The views of a scene show one set of named points, each view turned or mirrored, and shifted as a whole, with a little noise and some points left out.

Scene 1
View 1
dizi: [  4  -9  -9  18 -14  -7   4   4  14  -8 -18   9  17  11 -10   5  -7  31
  -8  -2  10  -2  12 -17  16   1  19  -8  26   4  -9  -2   9 -21   1 -15
 -23 -22  -6 -16  28 -14   7 -21  -6   4   2   8  14   5  17  19 -23  18
 -11  -2   5 -16]
rona: [ -8  -4  12  10  -9  -7  15  24   8  20  34   2   0 -13  41 -31  36 -30
   7   5   9   2 -20  10 -15 -11 -13   6 -14  24  30  -2  15   5  18  22
  25  24  -9   8 -31   0 -13  10  10  23  25  20   2 -18  -8  -2  17  -9
 -20  16  -5   3]
zedag: [  5 -12   0   6 -10  -6  11  10   8  -5  -4   8  11  -1   1   6   8  10
  -8  -3   6   0   1  -4  12  -3  11 -13   8   8  -8 -17   2 -13   3  -5
  -5 -12 -14 -11  12 -16   4  -9   1  11   1   8   4  -4  -8  16  -9  10
 -13  -1   2  -5]
zubep: [  3 -10  -4  12 -13  -8   1  10  10   0  -6   7  12   5   2  -4   9  13
  -4  -1   9  -2   4  -9   8   2   6  -6  16  10   1  -5   8 -15   5  -7
 -12  -6  -7 -11  11 -12   2 -11  -4   7   4   8  11  -2   8  14 -15   7
 -13   2   4 -13]
Gal: [ -3  -5   0  13 -13  -5  17  22  17   4  14   3  12  -7  21 -18  11  -7
   2   0   9   3  -6 -10   1  -9   5  -5   8  15  11  -3  17  -6  15   5
   8   7  -3  -4  -3  -6   1   4  12  16  20  19   8 -11   5  -1   6  10
 -19  16   6 -10]
Pili: [ -9  -4   5  23 -14 -10  11   6   9   5   1  10   8   9  13  -7   8  18
   1   2  13  -7  -3  -4   2  -7   8   0   5   6   9   2  10  -8   9   4
  -9  -9 -13  -3   5  -9  -3 -14  -1  10   8  19   5  -1  12  18 -17  11
  -9   0  -2  -7]
zap: [ -4  -6   1  10 -15  -9  13  15  11   6  15   3   2  -1  19 -18  19  -4
   4   0   9  -1  -8  -3   0  -7   0  -1   2  16  14  -2  14  -7  11   7
   3   5  -4  -2  -5  -6  -3  -1   6  12  15  18  10  -8   5   8   0   7
 -19  11   0  -6]
Vini: [  1 -15   5 -16 -14  -9   8   9   4  10  20   0 -20 -10  18 -20  47 -23
   4  -8   4  -3 -16   4   0   1 -21   1 -20  34  16 -13  -4  -4   2  17
  14  11  -1   3  -8  -7  -6  -9   1   7   7   2   9 -15 -21  18   3 -21
 -19   7  -6  12]
petar: [  3  -5  -6  20 -16  -8  14  -1  13 -18 -19  12  16  18 -16  18 -15  47
  -6  -5  11  -8  15 -18  24  -6  30 -18  25  -2 -20  -8   6 -18  -3 -14
 -25 -35 -11 -17  41 -21   9 -25   1   2  -2  16  10   8  13  27 -25  29
  -8 -10   3 -15]
bav: [  3 -13   1  -1 -14 -10  10   0   6  -3  -2   6  -9   3   0  -3  21   8
  -1  -6   8  -4   0  -7  10   0  -4  -7   1  17   1 -10  -3 -13   1   2
  -8 -12  -5  -9  14 -13  -1 -18  -3   2   1   6  12  -2  -3  26 -13  -2
 -13  -3  -5   2]
resel: [ -4  -9  10  11  -8  -9   5  13   4  17  13   6   8  -7  28 -16  27 -10
   1   4   8  -1 -13  11  -9  -3  -7   4  -7  14  22  -8   9  -2  11  11
  12  10 -13   1 -19  -6  -8   2  -2  16  13  11   1  -9  -9   9  -1  -8
 -14   3  -4   2]
Bavip: [ -1  -7   0   8 -18  -8  12  12  13   2   9   3   3   5  13 -17  17   4
   2  -4  10  -2  -5 -11   6  -6   0  -1   5  19   9   1  11 -10   7   7
  -3   0  -1  -5   4  -7  -1 -11   3   8  13  15  13  -6   6  11  -5   5
 -18  10   2  -7]
gurit: [ -1  -9   4   8 -10  -7  12   9   7   3   6   6   2  -2  12  -7  20   1
   0  -1   9  -4  -7  -1   4  -3  -1  -4   0  13   7 -11   5  -8   8   5
   4  -2 -11  -4   0 -11  -1  -5   1  10   8  11   5  -7  -5  15  -5   0
 -14   1  -1  -1]
zador: [ -6 -10   6  11 -16 -12   4   3   5  13   8   8  -6   3  20 -19  29  -2
   3  -1   9  -3  -9   1  -3   1 -12   5  -4  18  19   1   7  -4   7  10
  -1   3  -5  -1  -6  -6  -8 -15  -8   8   9   9   7  -4   2  17 -12  -8
 -16   5  -5  -1]
vita: [ -1  -5  -9  20 -13  -7   3  14  15   2  -7   9  19   7   4  -9   0  16
  -3   1  10  -2   4 -12   8  -2  10  -4  20   6   3   1  16 -17   9  -7
 -15  -8  -7 -11   9  -9   3  -7  -3  10   9  15   9   1  18  10 -13  16
 -14   6   5 -16]
Rokar: [ -3 -10   4   7 -14  -9  12   5   5   1   4   6  -3   3   8  -5  21   7
  -2  -3   8  -3  -4  -2   5  -4   2  -6  -1  13   6  -5   1  -7   4   7
  -6  -9 -12  -5   9 -11  -3 -16  -1   6   5  10   6  -5  -2  19 -11   1
 -14   0  -3   0]
View 2
zador: [-10  -1   6 -11 -11 -12  -6   3  -1  -4  -9   0  -1   3  10  -4   1   2
   3  12   8 -10   3  11  23   0   3   8  10  -3  -4  14 -15  -8   3  -3
 -13   2   3 -10  -6   9 -16   0  27   6  10   1   6  10   3 -11  -8  13
 -11   7  -1  10]
Vini: [  0  -7  16  -8 -10  -2 -11 -10 -11   6  -8 -14 -13   8  30  -5   4   6
 -12   6  17   7 -10   9  46  14   0   5   7  -9 -17   9 -29 -15  20  -8
  -2 -10  -1  -7 -19   9 -27 -15  43   2   3   6   1  20   6   5  11  10
  -4  16  -3   9]
vita: [-18   0 -20   1   3  -6  10  15   1 -21  -5   4  14  -8  -8 -11  -4   3
  13  -8 -12 -16  12  -3  -7 -31   1  12  20   7   0   6  -1   3  -7  -3
 -20  10  -1  -1  -7   3 -10   8   7  -2  20  -3   8   0   2 -17  -4   3
   2   2  -9   5]
dizi: [-19  -1 -28  14   7   0  12  11   4 -23  -4   3  15 -10  -9 -15   4   7
  23 -25 -28 -19  21  -4 -11 -44  14  12  26  20   6   6   1  18 -15   0
  -7  12   4   4  -1 -10   0   7   9 -10  25  -2  10   8  -3 -16  -7   0
   5   9 -14   7]
Bavip: [ -9  -2  -8  -6   0 -10  -2  13  -3 -12 -10  -5   7  -6   9 -12  -3   2
   4   1   2  -9   6  -5   9  -9  10   9  12   0  -5  11  -8  -3   1   1
 -10   7  -2 -11  -8   9 -14  10  20   1  11   3   1   3   2  -7  -4   4
  -3   2  -7   1]
rona: [ -8   0  17 -30 -10 -18 -11  15   1  -7  -9   1  -3  -1  17  -3 -12  -8
 -26  32  40  -3 -21  -4  26  23  -9   8  -9 -30  -8  12 -15 -24  18  -3
 -22   1 -10 -25 -12  35 -37   2  24  22   2   8   1  -2  19  -7   1   5
  -3  -6   3  -2]
Rokar: [-13  -1  -1  -8  -2  -5   0  13   7 -16  -8   5   4  -3   5  -8   3   3
   4  -3  -3  -8   3   4   7  -9  14   6   9   0   7  11  -6   4  -3   2
  -9   4   1 -10  -4   8 -16   4  23   5  12   5   2  12   6 -12  -8   4
  -2   1  -4   5]
petar: [-19   0 -32  17  13  10  14  15  13 -30  -7   5  20 -11  -9 -20  12  12
  27 -36 -39 -14  24  -1 -24 -50  32  11  26  25  15   8   9  30 -20   8
   5  12   6   5   9 -16   2  10   8 -13  26   6   4  20  -3 -13  -7  -4
   8   4 -19   3]
gurit: [-12   0  -2  -5  -1   0  -1   8   5 -16  -7   1   2  -1  10 -11   1   1
  -3  -1   3  -6  -1   3  12  -8   7   7   9  -4   3   8  -9  -1   3   2
  -6   1  -4  -9  -6  11 -18  -2  24   5  12   7   2  13   9  -8   1   1
   2   3  -7   5]
zubep: [-15  -3 -15   4  -1  -1   6   9   1 -15  -4   2  10  -4  -2 -12   1   6
  12 -13 -13 -14  11   2   4 -29   4  10  18  10   0   6  -8   7  -3  -3
 -11   6   0   0  -8   0 -10   0  15  -4  21  -1   5   8   2 -15   0   3
   3   6 -13   9]
Gal: [-12  -2  -9 -11   4 -10   0  19   0 -23 -10  -2   9 -11   4 -11 -10  -2
  -8   5  12  -7  -4 -12   1  -7   1  14   3 -12  -4   5  -5 -10   5   0
 -19   8  -9 -14 -10  21 -25   9  14   9  12   3   3  -7   9  -9   4  -1
   5  -5  -9  -4]
zedag: [-16  -1 -14   8   5  10   6   7   9 -23  -3   1   4  -6   3 -12   8   4
   4 -18 -13  -6   3   2   2 -26  11  13  12   5   5   5  -8  13  -1   2
  -1  -1  -1   1   0   3 -16  -5  19   1  16   8   2  18   8  -6   4  -2
   9   4 -14   3]
zap: [ -9  -1  -9  -9   1 -11  -5  14  -4 -18 -13  -5   8  -8   8 -12  -6   0
  -4   4   9  -5   0 -11   4  -6   9  11   7  -8  -5   9  -4  -8   5   2
 -12   7  -6 -12 -11  16 -20  10  17   3  11   4  -2  -3   5  -4   2   2
   0  -1  -8  -2]
bav: [ -7  -3  -7   2  -2   2  -3   1   0 -10  -9  -6   3   0  12 -11   8   8
   8 -12 -12  -5   7   6  18 -12  16   3  18   8  -1  12 -12   8   1   0
   1  -1   4  -4  -5  -3 -10  -1  31  -5  14   7  -1  18   2   0  -2   7
  -2  11 -10   9]
View 3
resel: [  5   7   3   4   1   9   6  -5   3  -5  -1   1  -1  10   0  -3  -1   6
  12   7  -7   9  -9  -8 -31  -8  -6   1  13  11 -13  14 -19  -1   2 -12
  -9 -15  13  13  -2 -19 -22  -5   9  -4 -12 -11   3   9  -1  -7  13   3
   1 -14  17 -13]
Rokar: [ -4   6   7  -1   9  10  11  -8  -6   4   5   2   5   2  -6  -8  -3   3
  -3   4  12  -3  -7 -14  -6 -13   5  15  14   2  -2  16 -12  15   6 -15
   5 -20   9   2   0  -2 -12   3  -1   8   4  -1   3  -4  -3  -3   8  -8
 -15   4   7   1]
petar: [-11   7   5  -6  15   1  12 -19 -15  13  11   0  11 -18  -3 -17  -3  16
 -25   0  43   3   1  -5  35 -20  26  33   6  -6  17  17 -10  39   0 -28
  43 -24  -5 -13   2   5   0  24 -19  33  28  24  -9 -31 -12  -8   3 -26
 -26  22  -9  16]
rona: [ 17   7   8  11   0  22  10  -6  14  -5   1  16  -3  17   4  -1   6   3
  23   2 -19  18 -15  -9 -37  -5  -4 -12   3  18 -22  25 -22 -11  -6  -6
 -33   3  24  17  -6 -24 -22 -13  19 -15 -17 -12   8  27   1  -4  20  19
   7 -29  23 -19]
vita: [  3   4   6   2  11   6  12 -10  -2   6   8  -1   6  -8  -4  -6   0  17
  -4   0  16   7  -7  -7  10 -10  18  13   7   3   4  14 -24  21   3 -18
  12  -7   1   2  -7  -3  -5  12 -11  18   6  15   0  -5  -6  -6  10  -4
 -11   5  -5   2]
zubep: [  1   4   2   3  11   0  11  -9  -5   3   2  -7   6 -10  -4  -5  -3  17
  -4   2  17   1  -6  -6   3 -12  11  16  18   0   2   8 -22  18   5 -21
  20 -16  -3   5  -5  -3  -8   9 -10  17   4  11  -1  -9  -5  -9   7 -16
  -9   7   0   1]
gurit: [  2   5   6   3   7  11  10 -11  -3   0   1   6   3   6   1  -6  -1   5
   1   4   9   1 -11  -8 -10 -13   2  11  12   6  -5  17 -12   9  -1 -16
   0 -14   8   4  -2  -8 -14  -1   4   9   0  -2   0   3  -1  -4   9  -9
  -9  -3  14  -4]
zedag: [ -4   2   7   2  11   5   9 -14  -9   3  -3   2   6  -3   0  -9  -2   6
  -7   4  25   0 -11  -2   4 -15   9  16   7   2  -2  14  -7  13 -10 -19
  21 -17   1  -1   0  -2 -11   5  -1  16   6   9  -7  -8  -3  -4   1 -22
 -13   8  14   3]
dizi: [ -6   4   3  -2  14  -3  10 -11 -11   7   9  -8   7 -17  -6  -9  -4  24
 -15   1  30   2   0  -4  21 -16  23  25  14  -4  10  10 -23  30   6 -27
  35 -20 -10  -1  -4   0  -3  20 -21  29  14  20  -6 -21  -8 -11   6 -21
 -15  16 -10  10]
zap: [ 12   2   7   8  11  14  15  -8   3   5   5   9   5   4  -2  -3   5  10
   6  -3   5  10 -10 -10   1  -9  14   2   4   7  -6  21 -23  10  -4 -11
  -5   4   7   4  -7  -7 -10   0   3   9  -1   8   3   8  -1   0  10   4
  -7  -5   5  -5]
Vini: [  7   5   8   6  11  15  14  -1   0  -3 -13   5   2  24 -11   2  -4 -13
  14   8  -7 -18 -20 -19 -29 -11 -16   1  23   6 -16  15  -8  -9   7  -1
 -21  -8  15   6   0   5 -23 -21  13  -6 -13 -21  12  21  11   6   4  -3
  -7   0  23  -7]
bav: [ -3   8   5  -3  12   7  14  -7  -8   3  -3  -2   7   5 -10  -3  -6  -1
  -6   3  14 -12 -10 -18  -3 -15   2  16  24  -1  -3  13  -9  15   7 -14
   7 -18   4  -3   1   7 -10   0  -4  12   8  -5   4  -2   0   0   3 -15
 -16  12   4   6]
Gal: [ 10   3   6   7   8  13  10 -11   4   0   3   8   2   3   4  -4   3  10
   7   1   7  12 -11  -8  -7  -7   9   2   3  11  -7  20 -22   9  -2 -14
  -2  -3  10   7  -6 -13 -11   1   2   5  -4   6   1   7   0  -3  14   1
  -3  -6  10  -5]
Pili: [ -2  10   5  -6   7  11   7 -12  -5   2  13   3   5  -7  -2 -12  -5  12
  -1   3  11  16  -3 -11  -3 -13  14  17   6   4   0  19 -20  21   6 -19
   7 -21  11   2  -2 -11 -10  14  -3   8   7   2   0  -7  -9 -13  15   1
 -11  -3  -2  -1]
zador: [  4   8   6   1   7  10   9   1  -2  -1   4  -3   3   6  -8  -3  -4   5
   6   5  -1  -1  -7 -19 -23  -8  -3   6  22   6  -6  13 -20   8  15  -8
 -10 -15  11   8  -3  -5 -16  -3   2   0  -4 -10   8   4  -3  -7  14   5
  -7  -2   2  -4]
View 4
petar: [-18   2 -10 -11  -3  -1  12  22   0  17   6 -22 -12  13  -4 -25  10 -28
  10 -13 -16 -23  30   5 -12 -30  44  -3   5 -12 -32  15 -28   2 -25 -30
   6  25 -30 -25 -44 -29  17  -7   4  29 -11 -27   9 -23  -6  11  24   5
  -4   3   5 -11]
zador: [  9  -9 -18 -13  -8   8   9  -4  -2  -4   1  16 -22  -1   2 -13   4   8
   6   9  -1   2  -9   2  10   5  -6  10   1  -2 -15   6  -5  -8  -6  15
  -6  16 -11   1 -11   6  -2   4 -10  19  -6  -7  -5   3   8 -21   0 -28
   0   5  -6   1]
Rokar: [  0  -5 -14 -12  -3   4   7  -2  -5  -2   5   5 -17   7   1 -15   1  -4
   8   6  -7  -7   0   2   0  -2   7   9   2  -2 -13   7  -8  -8  -9   0
  -1  18 -11  -8 -18  -7   3   0  -2  17  -4 -10  -2  -1  -1 -10   6 -19
  -2   0   2  -3]
bav: [  4  -2 -14 -12  -3   6   8   1  -7   0   4  -5 -13  10   7 -19   3 -10
  12   7  -2 -10   3  13  -1  -4  13  13  -1  -5 -15   5 -13  -7  -7  -2
  -4  17  -3 -11 -15  -2   0   2   0  20  -6 -21  -1  -6   5 -17  12 -23
  -2   2   1  -4]
Pili: [ -1  -5 -18 -14  -8   4  10   7   3   1   7  10 -24   3  -7 -13   4   0
   3   0 -12  -3   5  -9   5  -5   7  -1   5  -5 -22  11 -10  -6 -20  -1
  -1  18 -28  -6 -29 -10   7   0  -7  20  -7  -8   1  -4  -2  -2   1 -10
  -2   5  -4  -2]
resel: [  6  -5 -21 -13  -1   7   9 -11  -1 -12   1  22 -20  -4  -4 -13   3  14
   6  18  -7   3 -18  -7  12   9 -13  11   5  -4  -7   4   6  -9  -6  20
 -10  12 -12   2 -11   2   0   3 -13  21  -8   2  -6   6   4 -13   6 -27
  -5   1 -13   5]
Vini: [ 15  -5 -13 -11  -4  13   7 -23 -13 -18  -6  18 -14  12  12  -9  -3  11
  13  22   7   1 -18  15   5  17 -13  24  -7   2   4   0   4 -13   6  18
  -8  11  15   5   4  16 -12  10   2  14  -3  -5 -11  15   7 -23  -4 -40
  -1  -3   3   5]
gurit: [  1  -4 -14 -11  -2   9   9  -8  -1 -10  -1   9 -15   8  -2 -14  -1   2
   7  12  -8  -4  -2  -2   3   3   3  10   6  -7  -7   5  -2 -10 -10   2
  -4  16  -9  -4 -17  -5   0   2  -1  19  -9  -6  -4   3  -3  -5   4 -18
  -4  -2  -2   0]
Gal: [ -1  -6 -12  -4   0  14  15  -7   3 -15 -10  17 -19   7 -14  -3   5  13
   5  13 -12  -1   3 -12   5   3  -2   2  13 -10  -4  11   1   0 -17   6
  -2  16 -16   9 -11  -9 -11   7  12  26 -12   5  -9   6  -5  15  -6  -9
   3  -2  -8  10]
zedag: [-12   1 -12  -8   2   6   9  -1  -3  -2   1  -7 -11  12  -1 -21  -1  -8
   9   8 -11 -12   7   4  -6  -7  17   8  10  -8 -11   7  -6  -4 -10 -12
  -4  15  -8 -13 -25 -19   4  -2   5  24 -14 -12  -2  -6  -4   4  15 -13
  -9  -8   3  -4]
vita: [ -7  -2 -15  -8   2   8  18   8   6   0  -3   0 -15   3 -12 -16  14  -3
   4   0 -14  -8   7  -9  -1 -14  17   1  16 -13 -18  14 -12   6 -22   0
  -4  20 -31  -8 -27 -17  -3   2   3  31 -15 -11  -2 -14   2   7  14  -8
   1   8 -17   4]
Bavip: [  3  -4 -11  -8  -6   9  12  -1   0  -5  -5  12 -19   7  -6 -10  10   3
   5   5  -4  -1   3  -3   2  -1   3   5   5 -10 -13  12 -10  -1 -14   5
   0  15 -15   1 -14  -2  -8   8   4  20  -8  -7  -6   0   2  -3  -2 -14
   4   7  -4   5]
zap: [  1  -6 -10  -4  -4  12  14  -5  -1 -11  -8  13 -20   8  -8  -5   6   6
   6   9  -8  -2   6  -7   3   1   1   6   6  -5  -7   8  -7   0 -16   6
  -1  17 -12   6 -10  -4 -13   9  11  21  -8   1  -6   4  -2  11 -10 -10
   8   4  -3   7]
dizi: [-15   0 -13 -10   0   4  15  17  -1  12  -1 -14 -11   7 -10 -25  14 -17
  11  -8 -14 -14  17   1  -6 -24  32   1  16 -15 -27  17 -23   5 -23 -14
  -1  21 -31 -22 -36 -22   6  -3   2  32 -16 -23   2 -24   0   7  23  -3
  -1   8  -9  -3]
rona: [ 14 -10 -17  -7  -1  16   8 -24   2 -29  -9  40 -26   2 -11   5  -6  30
   0  29  -5  14 -20 -17  16  25 -31  10   6  -2   6   3  18 -14  -6  27
  -9  11  -3  25   2   9 -14  12   1  13  -5  19 -14  26  -2   2 -23 -25
   1  -3  -6  10]
View 5
zap: [ -3 -16   9 -11  18   6 -12  -8  -7  -8   3  -3   6  17  -9   9   0  -1
 -16   9   5  -5  -1  -9   3  -3  -1  -5   0  10   6   3  -8   4 -14  -8
  -3   8   7 -10   2  -7 -11  -7   0  -4   0  -6  -7  -8  -2  -9  12  19
  14  11  -7  13]
Rokar: [  7 -14   2  -6   3   5  -2  -6 -10   6  -9   9  -1   3  -8  -3   5   1
   2   5   5  -6   3  -2  -5  -3  -5  -1  -3   8   5   7 -11  11 -16 -14
   0  16  12  -3  -7   3   3  -7  -2  -3  -5  -3  -2 -12   4  -3   6   0
  10   2  -3   4]
Vini: [ 19 -40   1  15  14   5  -8 -13 -10  -3   2  19   9   1 -24   1   0   4
 -16  11   1 -10  26  -4 -12  -9 -10 -17 -13  -5  -5 -26   8  27 -12  -9
  -4  22  22 -29   5  11   4  -3 -18  -6   0 -15   6   0   5  16  28  14
  18   2 -15  18]
Bavip: [  3 -28   5  -6  17   3  -7  -9 -11  -4  -2   0  10  15 -10   5   0   6
 -10  13  -4  -5   6  -8  -1  -4  -5   0  -2  12  13   3  -9   7 -17  -8
  -7   8  14 -16  -2  -5  -3  -6   3  -4   2  -8  -7  -3  -7  -9  12  16
  15   9  -8   8]
rona: [  5 -17  16   6  38  10 -16 -10   0 -25  28  16   7  16 -20   7   2  -4
 -24  18  15 -12  13 -12  -9  -9  10 -30  -4   4  -8 -21   0   9 -10  -9
   3  18   0 -39  19   7 -23  -8 -17  -8  -3 -27  -4   4   9  17  38  36
  12  13 -27  33]
bav: [ 10 -24   0  -1  -2   1  -2  -8 -11  14 -19   6   4   2  -9  -2   5   2
   2   6  -4  -4   9   3  -6  -2 -12   4  -5   7   6   6  -7  16 -16 -14
  -4  15  21   3 -13   2   8  -6  -2  -3  -1   1   1 -12   0  -6   4  -2
  11  -3   1   0]
zubep: [  6 -10  10  -7   6  -1   0   0 -12  11 -15  -5  -5   9  -1   2  -2  -3
   6  12  -2  -2   0   2   0   5  -2   7  -2  15  14  21 -23   3 -23 -17
   1   8  12  11 -10   0   1  -5   4   2   2   2   4  -6  -1 -20   0   1
  13   6  -5  -1]
resel: [ 12 -15  12   8  21   4  -5  -5  -5  -6  12  16  -2   7 -13   1   2  -4
  -2  17   9  -6  14  -5 -10  -1   7 -15  -8   4  -3  -4 -13   9 -18 -17
   4  19   8 -19   8  14 -12  -8 -14  -4  -4 -15   4   0  10  11  22  20
  10   4 -19  19]
zedag: [ 10 -12   5  -7  -6   1  -6   2 -12  16 -18   2  -5   2  -5   0   1  -8
  -1   1   6  -1   5   5  -2   2  -9   2  -4   2   1   7  -7  15 -16 -18
   1  12  13  13 -13   4   5  -6  -2   3  -2   8   4 -16   2 -10  -3  -5
  11   2   3  -3]
Gal: [ -2 -11  14  -8  23   3 -13  -1  -4 -11   7  -4   1  18  -8  13  -4  -7
 -18  10   7  -5   1  -7   5   0   4  -5   2   7   4   1 -10   1 -15 -14
   1   8   1 -12   4  -4 -17  -9  -3   0   2  -6  -5  -6  -1  -9  12  22
  14  14 -13  15]
dizi: [  1  -4   8 -18  -4  -3   3   3 -12  20 -28 -10  -4  11   8  -1  -2  -2
  14   8  -3   0 -10   5   5   6  -5  20   5  19  16  38 -31  -1 -23 -20
  -1   6  11  24 -19  -7   3  -5  14   5   3  10  -3 -14  -8 -30 -14  -9
  10   3   7 -12]
gurit: [ 10 -13   8  -5   7   2  -6  -4  -6   3  -3   4  -1   4  -8   2   1  -6
  -6   8   9  -6   6  -3  -3  -2   0  -7  -2   5   0   3  -8   9 -14 -15
   2  15   8  -5  -4   5  -2  -6  -6   0  -4  -5   0  -9   5  -1   8   8
  11   5  -7   6]
zador: [ 12 -22   4   2  17   6   2 -12  -6  -2   1  14   7   8 -11  -5   4   8
   3  15  -1 -10  10  -5 -11  -6  -2  -7  -8   9   4   7 -15  14 -19 -10
   0  16  16 -17   1   7   2  -6  -4  -7  -1 -15  -2  -3   3   5  19  12
  11  -1 -11   9]
Pili: [  3  -2   8 -12   9   8  -1  -8  -4   3  -7   7   1   5  -2  -4   2   0
   9  11   9  -7  -9  -5  -5  -5   1   0   6  14   9  25 -22   0 -17 -14
   2  13   4   0  -5   2  -5  -9   5  -5  -7  -5  -8 -14   1  -5   4   8
   5   3  -4   3]
petar: [ -1   6   6 -27 -20   0  -1   4 -11  24 -37 -12  -7   4  11  -4   3  -6
  15  -8   5   2 -17   6   7   5 -12  20   9  17  16  42 -24   1 -17 -23
  -1   6   7  37 -26  -7   6  -9  18   2  -4  20  -6 -27  -5 -33 -26 -17
   7   5  20 -18]

In a view up to two points have been moved. Name them for each view, in the order of its rows, or write none.
view 1 -> zap
view 2 -> Vini, Rokar
view 3 -> vita, Gal
view 4 -> resel
view 5 -> Bavip, zedag
